Each row is a point on a tangle of strands that fork, close into loops and nearly touch. The rows are in no order.
Points whose rows are less than 99.3 apart are linked; no others are. Some points are linked to none.
nop: [ 23   9  20  -6 -16 -34   1  -7  -3 -16 -41 -30  13  13   0   6 -28 -12
  21 -12  53 -37  11  -6  29  28  16]
lep: [ 17  -9  -2 -18   4  -7 -14  38 -42   3   3  17  24 -51 -35  36   7  15
   5  35  -3   4  -9   5 -29  58 -10]
rab: [ -5  24   2   1 -19 -27  14  42  28   6  34 -15  -4  -2  39 -57   9  15
 -12 -33  -3   9  32  -5  25 -20  31]
Kige: [-36   6  -4 -27  17  25 -28   7 -43  25  16  22  30 -18 -32   7   5  21
   0  28 -12 -22 -23  21 -16 -30  10]
Nupe: [-21   1  15  16 -30 -51  60   3  30  19   4  12 -43  -7  -4   8  17   0
  -2   2  13 -29  45 -15  -9 -12 -25]
fiz: [-37  52   6  26  -1 -20  22   3 -25   9 -20  21  -1   6 -44  20  -5  16
  20  16  16 -19   7  20 -10 -17 -26]
Sud: [  2   1  -5  -5 -27   8   8  22  27  30   2   3   9   2   7 -23  -1  13
   6  -3 -23 -20  -2  20  29  11  46]
fibu: [ 21  39   4  -9  -3  31 -10  40 -34   4  -2  25  14 -25  11 -27   1   2
 -11 -30 -56  30 -19  21 -10  31  14]
tefa: [ 37 -26  -3   7  -8  -3  -8 -19  -1 -26 -31  -3   4  20  21  36   1 -26
  15 -15  19  29 -17 -10   4  66 -10]
gusom: [-34 -20  11  13  -5 -30  20 -25  49  -5   6 -30  -4  35  27  10  -1 -47
  -7   5  17  33   5 -17   8  -5   8]
Rasaz: [  7 -31   3 -25  15  25 -18 -24 -20  13  55  -4  16 -23   5  16 -26   5
  11  24  19 -20 -18 -30  43  -6  19]
fuvud: [-25   6 -18 -18  -7   8 -17 -12  -3 -13  -4  21  -7  14 -13  12   3  28
  45  13  17 -35  -6  23  28 -71 -18]
bebu: [ -1 -13  16 -23  37  -9 -24  18   1  -3  83 -10  -5 -33 -11 -15   2 -11
 -25  27  16   1  15 -14 -18 -16 -15]
Pinet: [ 28   3  14  18   5  21 -32 -13  39 -33 -54 -15  -9  30  -3 -44 -13 -17
 -16 -33  23 -23  -3   1   9 -13  19]
maza: [-12  38   3 -15 -23 -15   3  31   8  -4  16  -1   1   1  11 -36  15  16
  -2 -37  26 -14  20 -14  32 -57   8]
Bili: [ 24 -23  11  -1   0   9 -18 -23   0  -4 -26  10   3  20 -10  26  10 -19
  -5   5  20  -2 -16  -7  -7  33  -2]
riki: [-20  14   0   0 -15   8   7 -34 -13  39  33   0  10  24  15  18   1 -18
   6  48 -17   0 -39  -5  11   6  42]
bim: [-20 -11  -2   2 -10   6  12   0  42   2  18 -11   3  11   3 -39   8 -33
  -7   7  13 -11 -22 -20  46 -48  36]
dem: [ 51  37  20  -6  14  18 -30  18 -24 -29  34   0 -23  -4  10 -37  17  18
 -20   6 -27  23   9  -9 -44 -10  -9]
defef: [-21 -15   2 -19  22  30 -25  10 -23   8  44  -7  26   9  14  13  10  -5
 -14  28 -14  42 -25  19  -7  20   9]
fim: [ 53  23  20   4  13  20 -46 -11  -8 -41  26  -9 -23  32  11 -14  17   4
  -2  24  -4  27 -10  -8 -39 -13  -9]
Pumu: [  8 -57   4 -12  34  44   9 -14  20  -1  18   7 -13 -24  -2  -7  17 -19
 -46 -25  23  -6   8 -28  17 -13 -41]
fiter: [ 35  20   9  28  17 -11 -26 -34  -4  -5  -3 -20  -4  10 -14   1 -24 -13
  32  52  -2  -8  -7 -10 -32  19   3]
vuve: [ 51  31  20  17   6  20 -29 -27   7 -28 -42   7 -17  26  -6 -34   2 -19
 -10 -45   5  -8  -9 -11 -13   4   0]
dogos: [-43 -22 -11 -23  -9 -44  13  46  23   4  24 -14   9 -21   8  10   1  30
  20   1  10   2  37  25  14 -20  -9]
Ratez: [ -5 -14 -30  -9 -11   9  25 -47 -36  13  -9   6  18   7  29  32 -42  14
  19  -7 -26  -6 -23 -22  34   9  17]
nesog: [ 19  15   8 -19   7   4 -24 -26 -59 -14  -7  10   9  -3 -12  30 -18  27
  11   2   4  -3 -13 -23 -13 -12 -12]
mur: [ 35  38 -11  29 -35 -15  33 -18 -12  17 -36  47 -35 -14 -12   3   7   8
  34  -9 -36 -26  -2  -8 -16  15 -18]
Mipag: [ -5  -8 -15  13 -22  -6  50 -44 -11  39   4  17 -11 -16  24  12 -36  12
  14   4 -44 -13  -8 -27  15   9  16]
seka: [-17  -3 -21  -2 -12  -1  24   2  20  -6  -2  42 -44   5   3 -10  20  38
  10 -24 -13 -34  20  25  -8 -59 -40]
maro: [ -9 -78 -36 -15   2  15  17 -20  30  10  10  29 -21 -37  -8   8  -8   8
 -11   8 -23 -21   6 -14   3 -18  -6]
nem: [ 24  36  10  -4   9  26 -13  36 -28 -22 -20  25  18 -28  -6   9  18 -24
  -6  -6 -41  52 -28  31 -45  33  -7]
rog: [-11 -21   7  23  26 -20   8 -27  10  20  19  -6  -7 -17 -37  12  -5 -40
 -19  64   5 -11   3 -21 -44   8  -6]
Ludid: [ 51  12  11 -21   3  36 -34  49  -8 -15   2   8  19 -18  14 -22  14   6
   2 -45 -10  29 -15  19  16  55  18]
lorul: [ 15  14 -15   3 -33 -29  27 -12 -38  -9 -47  14 -18  -7   8  43  -2  -5
  -4 -45  -2  26   1 -32  -9  40 -24]
fen: [-29   1 -22  39 -11 -10  30  10  26  -2 -33  28 -23  -7  -8 -18  -1  37
   6 -24 -30 -28  22  39 -23 -34 -40]
daf: [-19  11  -6 -25   9  56  -8  -3 -32  26  49  26  13  -1  18 -27  12  -6
 -28 -16 -12  15 -25 -13  34 -39  21]
ven: [  2 -56   4   7  29  26  17 -29  47  -4  39  -1 -29 -14   3 -14  -1 -39
 -41   1   4  11  10 -26   4 -15 -24]
ferez: [ 32  46  12 -30 -23  16 -30  16 -29 -27 -14   2  11  41  11  26  48   4
  20   7   7  34 -34  25  -3  20  13]
fizel: [ 20 -21  30   2  14 -14  15  -1 -13  -2  56 -15 -18 -12  26  19   9   2
 -26   9  17  37  30 -37 -19  35 -40]
Kogu: [  7  16  14  -4  -4  -8   6   7 -15   9  13  -9  13   0  25  -2 -17   5
  -6 -29  -7  27   8 -15   7  33  13]
vafon: [-34   7  26  -2 -20 -45  46   1  28   5   1   0 -30  24 -10  16  36 -29
 -12  -8  44 -20  29 -14   5 -27 -16]
bal: [-40 -43   3 -11 -13 -10  49  20  52  19 -15  15  -6 -11 -28   7  25 -11
 -25  -4   8 -31   8  10   8  -5   8]
Senil: [ -4  36  -9  31  -9 -15   1 -22 -27 -16 -48  10 -16  12 -20  10 -21  30
  36  -5  15 -33  11   8  -4 -31 -36]
tuso: [ -8  -1  -2 -52  -4 -12 -19  -7 -36   5  66  16  -4 -18  -5  25  16  20
  13  22   9 -13   4 -24   1 -44 -22]
feb: [-25 -13   2 -51 -13   9  -6   0 -33   1   5  21  13   7   7  25  16  23
 -13 -37  17   1  -6  -9  23 -26   1]
bele: [-12  -3  -3 -32   6   9 -15  24 -44   8  -7  18  25 -13 -48  44  22  28
   4  29   3 -12  -9  31 -25  12  -4]
luvof: [-12 -16   0   5   7 -29  14 -16   5  12  22   0 -26   4 -31  34  19  -7
  17  62  14 -26  15  -2 -31 -11 -21]
tubeb: [-45  20 -41 -15   3   5 -24  -3  12 -10   5 -15  38  11  12 -21 -14  -6
  20  16   1   0 -27  17  42 -65  13]
bosos: [  0  38  24  -8 -19   2   6  -5 -29  24   5  19   4  27 -20  31  51 -26
   3  37  -9  14 -31   8 -26  35   2]
fikig: [  7 -42  -4 -35 -18 -29  -1  37   5  -3  29  -5 -11 -16  10  21  12  48
  19  -6  -1  -1  36  13  -6   7  -8]
Sodal: [-15 -18   7  24  32  11  15  11 -43  27  23 -24  29 -45   3   8 -32 -11
 -30  -2   3  34  16 -37   2  37 -32]
ludo: [ -8   6  29  -3 -17 -29  19 -17  -3   6 -11 -29  17  25 -10  23 -18 -32
   6  14  55 -33  -4 -27  37  19  33]
lotu: [-12  -8   8  11   9  10  -1   5  56  -8   2 -12 -13  15 -33 -24  21 -31
   3  37  29 -37  -8   8  13 -42  18]
fama: [ 39 -38  -2 -33  -9  17 -23  -4  -9 -40  -2  20 -34   4  10  15  26  35
  -6 -22  -1  -1  13   1 -24 -11 -32]
Dupi: [ 42  18  -4  40  -4 -39   0 -21   5  -4 -37 -20 -11   5 -14  13 -18 -19
  46  33   1  -6   4   1 -21  36  -5]
lunan: [ 19 -36   2 -24   2  18  -5  -3 -36  16  43  -5  26 -32  17  29 -29  29
  12  10   1  -6  -8 -15  43  46  16]
nufe: [ 52   3  13  23 -34 -11  23 -13  42  19 -27  14 -38  19   0 -18   9 -23
  21  -6 -11 -32   5  -3  14  37  18]
Gep: [ 40  -3   5  12 -16 -13  20 -14 -17  17  15  20 -32 -24  -2  11   6   4
   5  26 -41  10   8 -32 -40  38 -20]
Bag: [ 38 -43   5  -2  37  50 -36   7  -5 -35   4   8   6  -7   2   6  17   0
 -12  19  -2  37 -20  11 -16  52 -33]
fiza: [-16  -1  -6  21   8 -36  23  18  41 -12   9 -11 -36  17  -6   4  23  14
  16  20  -3   2  42  50 -36 -10 -33]
lat: [  6  25   3  18  -6  -8 -12  -1  25 -22 -41 -32  16  33  21 -45 -25  -2
   4 -33  15 -15  -7   5  35 -15  38]
zanor: [  5  -6  34   0  12  19  -8  20  23  22  17  -9  13 -31 -36 -42 -13 -19
 -26  13  20 -43  -6 -26  21  -1  50]
pogil: [-15 -60 -34 -12 -32 -12  30  -7  20  12 -18  19 -23 -25   6  15 -17  34
  23  -6 -10 -42  18  -3  30 -30  -5]
Nagu: [ 13  21 -29  10 -27   4  10  26  24  23  -1   3   0   3  27 -33  -3  29
  38   5 -52 -11  -3  47  26  18  37]
puda: [ 63  31  -6 -24 -15  26 -25  -4 -25 -29 -35  22   1   4   8  19  17  11
  40 -12 -22  12 -39  21  -5  12   5]
Simes: [-47  63   0  38 -26  -9  45  -1   6  26   1   6   9   9  -4 -11 -17  -2
  23   6   0 -44 -15   3  41 -40  13]
dafud: [-48 -23  17  -5 -16 -10  38  22  41   8 -29 -10  16   5 -24   0   9 -29
 -26 -30  20 -14   0   0  27  -9  28]
fud: [-22   3  20   4  17  10  -9  27  24  -1  -4 -27  33  20   6 -14   8 -36
 -41 -26  25  33  -4   9  14  31  32]
Leluz: [-28 -27 -10  -8 -26 -38  27 -19  31   6   7 -19  -9  29  35  27  -1  -7
  23   7   7  15  12  -1  21  -7   5]
kas: [-41 -12 -28  -5  -2  33   2  -8  -7  24  -7  22  11   7  19  -5  -4   1
  -2   0 -58  15 -27  30   2  -8  21]
tib: [-41   5 -19  28   8  -4   1  -7  19 -10 -58 -23  30  12 -16  -1 -41  -2
  32   5  14 -28 -15  31  22 -28   0]
keku: [ 26   7  23  -6  -4 -17  -6  -1 -21  -1  -9   2  -2 -33 -15 -16 -39  21
  -4 -25  28 -39  26 -40   8 -10  -3]
beb: [  1 -30 -33   4 -37 -36  32   7  -6  -1 -23   5 -17  -8  17  47  10  12
   1 -17 -21  36  17 -13 -15  51 -13]
lon: [-34  15  14 -11  19 -37  -9   1 -37  10  25 -14  30 -32 -25  19 -20  -8
 -17   9  38   5  10 -32 -14 -11  -8]
vumad: [  7  50   2  30   1 -13  -4  12  14  -5 -15 -42  24  23  -2 -45 -25 -14
  14   9  27 -27 -11   3  38 -21  50]
Goman: [ -2  66   6  29  -6 -24   9   5   1  17  10 -23  14   0   9 -43 -25   8
  19  10   0 -34   3 -13  26 -26  29]
tati: [ -5  -3  12 -11  20   8 -12  15  37  -4   6  -5  -8  15 -29 -23  32 -14
 -30   7  27 -24   0  18 -11 -21  13]
Kolo: [ 32   2   8  14  28  -1 -34 -42  12 -32  18 -12 -33  25  16 -17   5  -3
   1  20  -4  10  10 -13 -50 -36 -23]
mon: [  0  29  38  -2   7 -14  -7  20 -29   9  26 -13  19 -32  -9 -22 -22   2
 -32 -26  24   1  20 -38   7   8   3]
furiz: [ 21  -1  12  -7  -5 -14  11 -11 -22  -5  17 -20  11  11  32  30 -11  -9
  14   0   9  39  -3 -21  20  65   2]
pebup: [-29 -30   7 -50  -9  23  26   4 -18  20  43  32  -8   0  21  24  38   5
 -38 -35  -7  14  -2  -7  19  -3  -7]
nofop: [ 56  25  12 -13  17  33 -64   4 -18 -43 -32  -5  14  17  -4 -20  -5  11
  -3 -40  18   7 -15   4  -1   1   0]
fizuv: [  6  17  -4 -10  -4  42  -6 -22 -21   8  59   3  -6  32  44 -20  22  -7
 -18 -17   2  36 -18 -27  32 -27  22]
Mapa: [ 37  22   0 -18  15  36 -64  37 -10 -24 -13  -4  26   9  -9 -28  19   7
  -2 -15   2  11 -23  36  -4  18  30]
kozop: [ 18  68 -15  23 -24   6   7  11  -7 -18 -28  17 -16  22  12 -13   7  33
  56  -4 -47  11  -9  50  -2  -3 -14]
nanod: [ -5 -17  17  22  21   0  20 -39  45  -8  21 -18 -21  22  21 -13  -6 -52
 -30 -11  10  26  12 -40   6 -17  -6]
vaf: [-20 -12   4  23  -1  11  35  -6   8  27 -48  29  11 -16 -31   1 -10 -36
 -40 -35  -7   4 -12 -15  -7  48   3]
Zirob: [ 31 -43 -33  -4 -11  15   0   0   0 -18 -41  30 -23  -7  -7  34  32   9
   8  15 -33  15 -17  20 -39  38 -20]
Geda: [ 30 -31  -7 -46 -31  -8 -12  20 -27 -29   8  16 -16  -8  15  30  18  63
  16  -9  -5   4  21   3  -6   3 -20]
fure: [  2  34  12 -22 -12  15 -10  -6 -32  23   0  10  29  14 -22   4   4  -1
   6  11  21 -41 -33   0  31  -5  43]
Bufad: [ -6 -38 -40   3 -42 -30  38  -3  13   8 -43   8 -14 -10  17  32 -15  28
  25 -11 -17 -16  18   0  20  24  -2]
vogel: [ 19 -46   5 -45 -11   1 -15 -18 -14  -4  50  17 -17 -13  12  23   3  22
  14  11  29 -22   4 -31  23 -19  -7]
bedev: [ 23  52   3  -2  -9  -1 -27   2 -19 -10  -6 -27  20  54  -4  16  34  -7
  30  27  23  19 -27  27   4  14  23]
lolat: [  0   9 -20 -21  12   7 -41   2 -18  -4   4  -5  16  -9 -14  -3 -26  43
  44  20   9 -49  -5  24  25 -50   6]
rete: [ -5 -20 -14 -12  22  20 -39  15 -10 -26  29 -19  15   7  32   9  -4  16
   4  35 -33  50 -10  37 -27   4   2]
daro: [-44  -4  -9  -8   5 -13  21 -30  27   0   7  17  -9   2 -18  -2   6 -37
 -22   2  -1 -11  -7 -28  -1 -56 -29]
ref: [ -1 -19  -6  23  30 -16 -16   8  22 -22 -12 -50  25  -5  24 -16 -56  -2
   0 -16  -6  47  24   7 -10  25  -2]
Pon: [-21  12  12 -21  -5  -8  -3  44  -6  34  58  -1  17 -18  -9 -21  28   2
 -13  29  14 -13   2   4  11  -4  37]
Nasos: [-31   4 -21  24  23 -14  -3  -5   6  -1 -22 -10  14 -39  -1 -35 -53   9
   1  -2 -27  -3  11   2 -29 -40 -16]
vesem: [-30 -14  -6  16  13   4  11 -38 -10  23 -30  -9  38  -6 -22  25 -37 -31
  -6  21   4  -6 -30  -8   7  24  26]
tilab: [-28  29   5 -26 -15 -18  15  38 -26  31  46  16   1  -2  -4   7  42  17
  -4  13 -16   1  15  20 -15 -11   2]
bifa: [-27 -18 -23 -27 -10   9   4 -27 -23  -1  -6   2  19   9  29  29 -18  10
   8 -27   5   9 -11 -15  38 -25   6]
buvof: [-28 -17   1 -12  30  11   8  22 -12  16  25  18   9 -57 -17 -25 -23  -2
 -46 -20 -18 -10  19 -17 -14 -22 -13]
Mebad: [ -8  25   5  38  -6 -34  15  -1  18 -20 -44   3 -22   0  -8 -17 -14  23
  11 -26   9 -22  37   4 -25 -40 -43]
Luve: [-10 -49 -32 -10  13  12 -27   5  16  -7 -14  -7  19 -30  -4  -5 -42  36
  25  13 -12 -31   1  30  21 -26  21]
pud: [  8   9   7  12  25  -4 -39  -4   9   2  15 -37  22   2 -11 -10 -24  -9
  14  57  16  -4  -6  10  -7   8  26]
sofak: [ 29 -29  14  14   9 -21  -4 -13  31  -9  50 -30 -27  11  31  -1   5  -7
   1  29  -4  25  24 -14 -24  25  -4]
gak: [  2  21   2   1  -3 -12 -29  23  23 -18  -9 -43  19  61  10  -6  31 -13
  11  19  43  17  -5  34  13   4  35]
paren: [-50  12 -26  10 -12 -10  11   8  32  13  17 -25  30  27  21 -21   8 -26
  17  28  -1  16 -25  19  38 -36  35]
savi: [ 23 -21  16   5  14   0  10  18 -24   0  57   2 -17 -41  12   4  -5  10
 -21  25 -27  25  23 -27 -37  41 -33]
gupub: [ 17   3  31  -7   6 -33   7  26  -5   3  11   5 -13 -30 -38  -2  23  -4
 -42  -2  25 -19  29 -20 -45  26 -22]
naz: [-30   1 -21 -23 -23   8   9  -2  26 -17   5  32 -25  19  -4  -9  30  12
  15 -12  12 -38   4  17  33 -76 -37]
vem: [-17   8  -2  13  24  36  -3   7  -2  23  38   6  10   1   8 -51   3 -29
 -40   9 -23  15  -8  -1   1 -18  30]
fugid: [-26  29 -13  24 -34  20  28 -29   9  16 -17  21 -11  34  11  -6   2   7
  22   2 -10 -41 -30   5  42 -47  13]
Nat: [ 18 -19  21   5  15   5   2  -6  27   2  35   1 -28  15   3  -5  33 -25
 -29  29 -11  15  -2   7 -44  30  -6]
gaf: [ 16  57   7  -4 -12 -21 -20 -10 -38 -25   3 -30  -3  49  16  23  11  20
  43  18  14  19   6   9  -6 -25  -9]
seku: [ 30 -43 -18  -6  16  27 -13  15  -3 -36 -22  22  -9 -21 -11  23  26   3
 -27  -4 -22  36 -15  17 -46  51 -41]
pusut: [ 30 -68  -1 -10  19  60  -4 -16   2   8  39   4 -18 -29  21  -8  -4  21
 -10 -11  -9   1  14 -26  30   2 -23]
vinat: [ 11  14  -7  26  -3  -2  23 -26 -45  -7 -35  15 -13 -12  -3  30  -5 -11
 -20 -27 -28  47  -1 -37 -39  29 -37]
Non: [-27   7   5   9 -21 -26  30  10  -4  20 -33   1   6  -3 -36  28  -3   6
  17  14  19 -24  16  11   4  14  -2]
Satag: [ 26  19  -5  13   8  28   8  -1 -41 -10 -25  39  -4 -43 -12   8  -3 -11
 -23 -16 -54  41 -14 -14 -44  31 -35]
Povi: [ -8  -8  -3  24  30 -29 -24   7  38  -7   8 -47  18  -6   6 -24 -36 -15
  10  29   0  26  20  12 -22   6  13]
Mok: [-37   7 -27   5  25  -1 -28 -24 -18 -13 -50 -24  45  13  -1  13 -40  -2
   7 -12   9   8 -25  19   0 -25   2]
Mus: [ 58  -4 -24  24   4 -26 -17  11  -4 -11 -45  -6  -9 -36 -29  20 -10  -1
  50  20   5 -14  -3   7 -19  44 -13]
Roged: [ -1 -14 -13  38  24   5   2 -23  -6  -2 -18  -1  -9 -28   3 -20 -42   1
 -16 -11 -29  18  19 -19 -37  -7 -22]
zasog: [ 19  -1  15   1 -28   2   6 -20  35  -3  19  -7 -29  48  26 -21  25 -20
   3   4  24 -13  -4 -16  35 -25  37]
movip: [-17 -40  -8   2  18  24  23 -24 -48  30  21 -13  17 -33  15  34 -18   1
 -14  -7  10  24   6 -48  25  16 -33]
vola: [  8  18  22 -20 -17  28   5  19  -6  19 -23  28  15  12 -14   2  33 -23
 -25 -60   5  15 -25  12  17  47  25]
Bezud: [ 30 -10   7  -1   2  20 -11   4  26 -15   8 -30   8   6  36 -42 -34   6
  -4 -35  15  -6   2 -12  58  -3  45]
lunaf: [ 31  -6  25  15 -24   6  15 -28  41  10   4  15 -42  32   8 -24  19 -22
 -12   2   2 -28   8 -22   7   3  24]
pob: [-39 -21 -32 -23   7 -13 -11 -21 -31 -23 -39 -11  32  12  16  44 -30  16
  19 -23  18  12 -17  10  19 -28  -6]
bovi: [ -8  -7 -13  25  20 -20  -1 -42  28 -13   7  -7 -35  17  15 -13  -1 -14
   5  34 -24  12  10  -7 -46 -43 -32]
tezar: [ 34 -26   7  -6   6  30 -19 -34 -19 -17  -6  17 -18   1 -10   9   1  13
  -4  -3   1 -10 -13 -20 -18   1 -13]
Tufi: [ 25  14  -7  16 -26 -27  31 -27  -9  30  -4  19 -26 -16  15   4 -17  13
  30  13 -50 -12   3 -14 -10  25  -2]
suvop: [ 45   3   8   0  -1 -32 -18  -2   0 -28 -40 -21  -2 -10   6 -20 -50  22
  19 -35  29 -32  33 -16   9   7  -5]
rak: [-23 -41   7 -19   9   2   1   8  -6 -23 -24 -21  22 -15   0  13 -24   3
 -33 -59  48  14  19 -21  28  -2 -11]
kekol: [-48 -14 -18 -13 -16 -42  19   9  34 -17  -1 -22   6  15   0  16  -3 -10
  30   9  27  -2  16   5  32 -35 -18]
gamo: [ 35  -9 -12  15  11 -23 -11 -13   9 -24 -18 -39   5 -10  35 -17 -62  19
  24 -25   4   8  23 -20   9  14   2]
ronuv: [-43  23   2   7  11 -48  20  33  17   1   6 -21 -12  11  -1   5  28  -4
 -14   8  -4  22  27  40 -41  -5 -30]
vakof: [ -9  33   3   8  -1 -11  -6   0  -9 -10 -18 -11   1  25  19  -6   0   1
  -4 -23 -23  37  -1   5 -28   4  -3]
pebut: [-33 -28  -5  -6  37  47 -21  13   1  18  42 -13  37 -17   0 -16  -9 -33
 -30  23   0  21 -18  13  21  -7  23]
bamas: [  2 -65 -19  13  18  37   7 -36 -24  -7 -16  -7  -7   1  12  52   2  -2
 -22  -7  24  25  -5 -42  17  26 -41]
kemeb: [ 10  20   0  29   1  29  -8 -10  24  19 -30  21 -14   7 -41 -31   5   4
  17  34 -18 -47 -11  30  -2  -6  19]
vidaf: [ 19 -18  -5  17 -17 -44  18  14  37  -4   0 -14 -26  13  -2  18  15  16
  41  32  -7   6  42  31 -17  34  -8]
Kete: [ -4 -26  10 -15  13  42   1  24 -30  23  20  35  10 -59 -21 -29 -15  25
 -37 -27 -24 -25  10 -13   1   9   0]
zos: [ 14   7  21  -4   2 -17 -31  34  29 -17 -17 -38  24  23  -8  -6  13 -19
  -1  -2  43  11   7  22   3  41  22]
Bege: [-27 -30  18 -28   8  -8   4  20  25 -19 -11 -14  14 -11 -18   3  -5 -25
 -30 -39  50 -12   9 -23  30 -26   3]
ris: [-33  21  -4   2   7   2  14 -15  -8 -10 -26  15  -6  17  16  -3  10   0
 -38 -52 -19  25   1  -3 -34 -26 -23]
zesa: [-25  15 -11  44   0  -8  20  29  60  10  -7 -12  -9  -3   4 -63   4  -4
 -12   1 -29  -7  20  36 -14 -19   8]
Budov: [ 42 -26 -19   9   1   0 -13  19  13  12 -43  18  -2 -48 -44   0  -8   4
  21  11  -8 -34   0  17 -14  46   3]
Fofan: [ 46  -3 -10   1  -3  28 -15  12   4   6 -58  40  -8 -32 -31 -17   1   8
   6 -35 -28 -18  -9  16 -20  27  -3]
daden: [-13  76   3  25  -3 -25  -1  -2 -22  -3   4  -8   1  17  34 -28 -10   6
   0 -14 -37  36   4  -2 -35 -26 -12]
Lili: [ 23 -17 -12  -9  12   9  -6  16 -42  10   1   9  35 -57  -9  26 -30   8
  12  17 -12   1 -20  -4  11  72  10]
gokop: [ 54  46 -12   9 -17  -4 -12   1  -1 -39 -47   7 -21  15  12   4   7  18
  53 -13 -30  22  -7  31 -19   4 -16]
Fige: [ -9  43   4  19 -12 -31  18  54  23  18  21 -17  -5  -1  11 -51  20  13
  -6  -1 -15   3  36  31  -8  -3  21]
manar: [ 34 -12  17  18  39  67 -20 -10 -25  -2   9  -2   9 -16   9 -12  -4  -5
 -20  11 -25  36 -18 -11 -20  31 -39]
Tek: [-29 -38 -13   2 -18 -23  40  21  19  31 -19  10  -1 -31 -38  24   9   7
  -8  20   3 -28  25   9 -12  27   3]
tus: [ -5  22  52 -12 -13 -17   6 -10 -21  13   5  10   4  27 -25  28  34 -35
 -36  -8  46  -1  -5 -34  -6  25   3]
veme: [ -3 -48   4  -7  -8   9   9 -16 -20 -14 -28  -4  -1  10  12  34  -5  -3
 -29 -50  49  17  15 -38  24  20 -25]
Talef: [-56  -5 -15 -27  14   8   8  16 -21  31  33  29  15 -44 -18  -9  -9 -15
 -24  12 -27 -14  -8   1 -12 -34  -5]
tak: [ 10   6  19  -3 -18  23  29 -14 -14  35 -31  50   4  -5 -18  10  12 -24
 -32 -50  -9  -7 -26 -18  13  42  10]
pogu: [ 15 -16  31 -26  11  -6 -21  30   1   3  81  -9  -1 -21  12 -16  14   9
 -20  19  29  -3  18 -20   8  10  17]
Bosik: [-10   2  -6   5  37  16 -38 -27  -9 -20 -22 -41  42  28   9  12 -41 -14
   0  -8  26  27 -20   8  12   6  12]
daz: [-24  52  -7  -5  -6 -42 -17   9  -3 -15  23 -22   5  15  26 -24  -6   9
  21  -9  27  -1  17 -14  20 -70 -22]
fol: [ 15 -16  -6 -15  15  49 -20  20 -13   4 -27  40  10 -29 -30 -24   4  18
 -33 -40 -24 -17 -12  19 -17  10   1]
Puga: [  1  28 -19  29 -12  36  -2 -23  11  19 -15  20 -11  22  -3 -23  -5  18
  30  26 -27 -46 -30  36  19 -32  24]
lupu: [-27  10 -12  -4  12 -31  -7 -22 -57  -6  -9  -7  10 -12 -22  45 -15   8
   3  23  22   6  -6 -27 -35 -24 -31]
puge: [  5  19   7 -27 -13 -10   5   3 -31  14  71  19 -26  -8  21   6  21  28
   4  13 -19  -1  16 -23 -15 -35  -7]
Fulu: [-10  54 -19  33 -33 -14  25  12   3  13   2   6 -15  16  29 -20  -4  36
  38   0 -48  -1   7  35   6   0  -2]
dalak: [ 45  -4  11  20 -18 -13   2  13  62   2 -21  -3 -32  27  -7 -11  28 -20
  29  12  -6  -4  15  34  -8  43   9]
tutib: [-13 -16  -4 -12   1   6   8  10  20  -1  37 -22  11 -30  33 -30 -41  -2
   4 -29  -2   4  12 -32  63 -25  21]
Giz: [-21 -14 -32  -6  23  21 -35   1  11 -23   0 -12   3  30   3  12  21  10
  17  35 -27  30 -15  60 -37 -24  -5]
muta: [-31  -2  14 -31  -9  24   4  18  -2  19  -3  10  36  28  -1  14  29 -21
 -39 -25  20  12 -26  12  35  30  38]
Bilo: [-31  14   4  23  -6 -14  14  18  29  -5 -39  -5   0  37 -40  25   6  -8
  26  12  38 -10   7  54  18  19   8]
dil: [  1  -8  -7 -13  15  18 -33   2  16 -13   0  -3  -9  34 -16   9  40   8
   8  27   7  -7 -10  44 -23 -17  -2]
kap: [-19  15   0  34  -5 -29  22 -43  13   8  16   2 -43  21  -3  19   5  -8
  36  51   4  -8  15   0 -16 -38 -32]
Kived: [-15  21   1 -10  28  29 -18  18 -11   8  19  15   2   7 -18 -29  39 -20
 -58   2  -5   3 -20  19 -29 -24   9]
Befuz: [ 10   3  21  -1 -17  -5  24  26  29  30 -10  -9  11 -19 -24 -18 -10  -6
   1   2   8 -45   0  -3  38  30  49]
bugeb: [-10 -29  -2   4  31  -8 -11  14  13 -21 -12 -17   3  -6 -13   8   0 -10
 -46 -15  15  25  19  10 -50  15 -27]
kepo: [ 54   1 -15  -1 -13  23   1 -19 -21 -18 -34  38  -9 -16   6  39  14 -11
  34  -2 -35  27 -46   9 -18  36  -2]
lomed: [-15  49  -3   2   6 -29 -26  -1 -15 -21  27 -23  -1  36  13  -2  20   7
  26  21  21  18  10   4  -3 -54 -10]
dodet: [-16  26  25 -25 -22  -6  11  -7 -30  18   8  13   2  42 -13  50  50  -9
  -6  11  22  -3 -20   1  -7   8   4]
dukob: [-35  -8 -10  21   0   7  31 -11 -11  19 -54   5  35 -25 -18  10 -45 -17
 -31 -34  -3   4 -11 -21  24  25  20]
betiz: [  5 -53 -18  -4  18   7 -21  -2  25   5  19  -1 -10 -32   0 -13 -26  23
  16  32 -20 -15  12  11  -8  -9   7]
zubin: [ -6  -3  11 -25  -9   0  28  -6  -7  -3  20  25 -35  15  27   3  35   6
 -34 -50 -18  26   8 -16 -15 -16 -20]
kov: [ -8  -5  44 -14 -16 -35  15  -3  15   2  12 -17 -12  25 -15  23  28 -34
 -17  10  65 -24  16 -26  11   0   3]
gad: [-25  -4  -9  35   8 -14   7  14  52  -4 -20 -20   3 -32  11 -57 -40   3
   1 -16 -22 -18  17   4  -4 -36   1]
pivo: [ 48  21  27  12  38  52 -26  19 -28 -20  34  -6  -1 -12  22 -36   9   0
 -30  -3 -30  44  -3  -7 -18  26 -27]
dotu: [-20   5  -4  22   1   8  12 -54   4  21 -19 -10  11  43   4  25  -7 -37
  12  35 -12   8 -42   6   3  14  29]

How many points has the smallest loop of links through each point below? Write none if it is on no loop.
mon | 9
Kived | 8
Satag | none
fol | none

A fork is a point with three links, a tip a point with one. Leave the first point through the second and follow the links. Name the first fork or tip that comes.
fibu, nem | Non
Mebad, fen | lat
zesa, Fige | bedev
lep, bele | suvop

A piece is two or more points that can be reached from each other along the links. Count, over all rows, the pieces, the separate loops (a circle has one, a figure eight two, a Y none), the forks (points with three links) and the tips (points with one).
pieces | 4
loops | 2
forks | 16
tips | 20
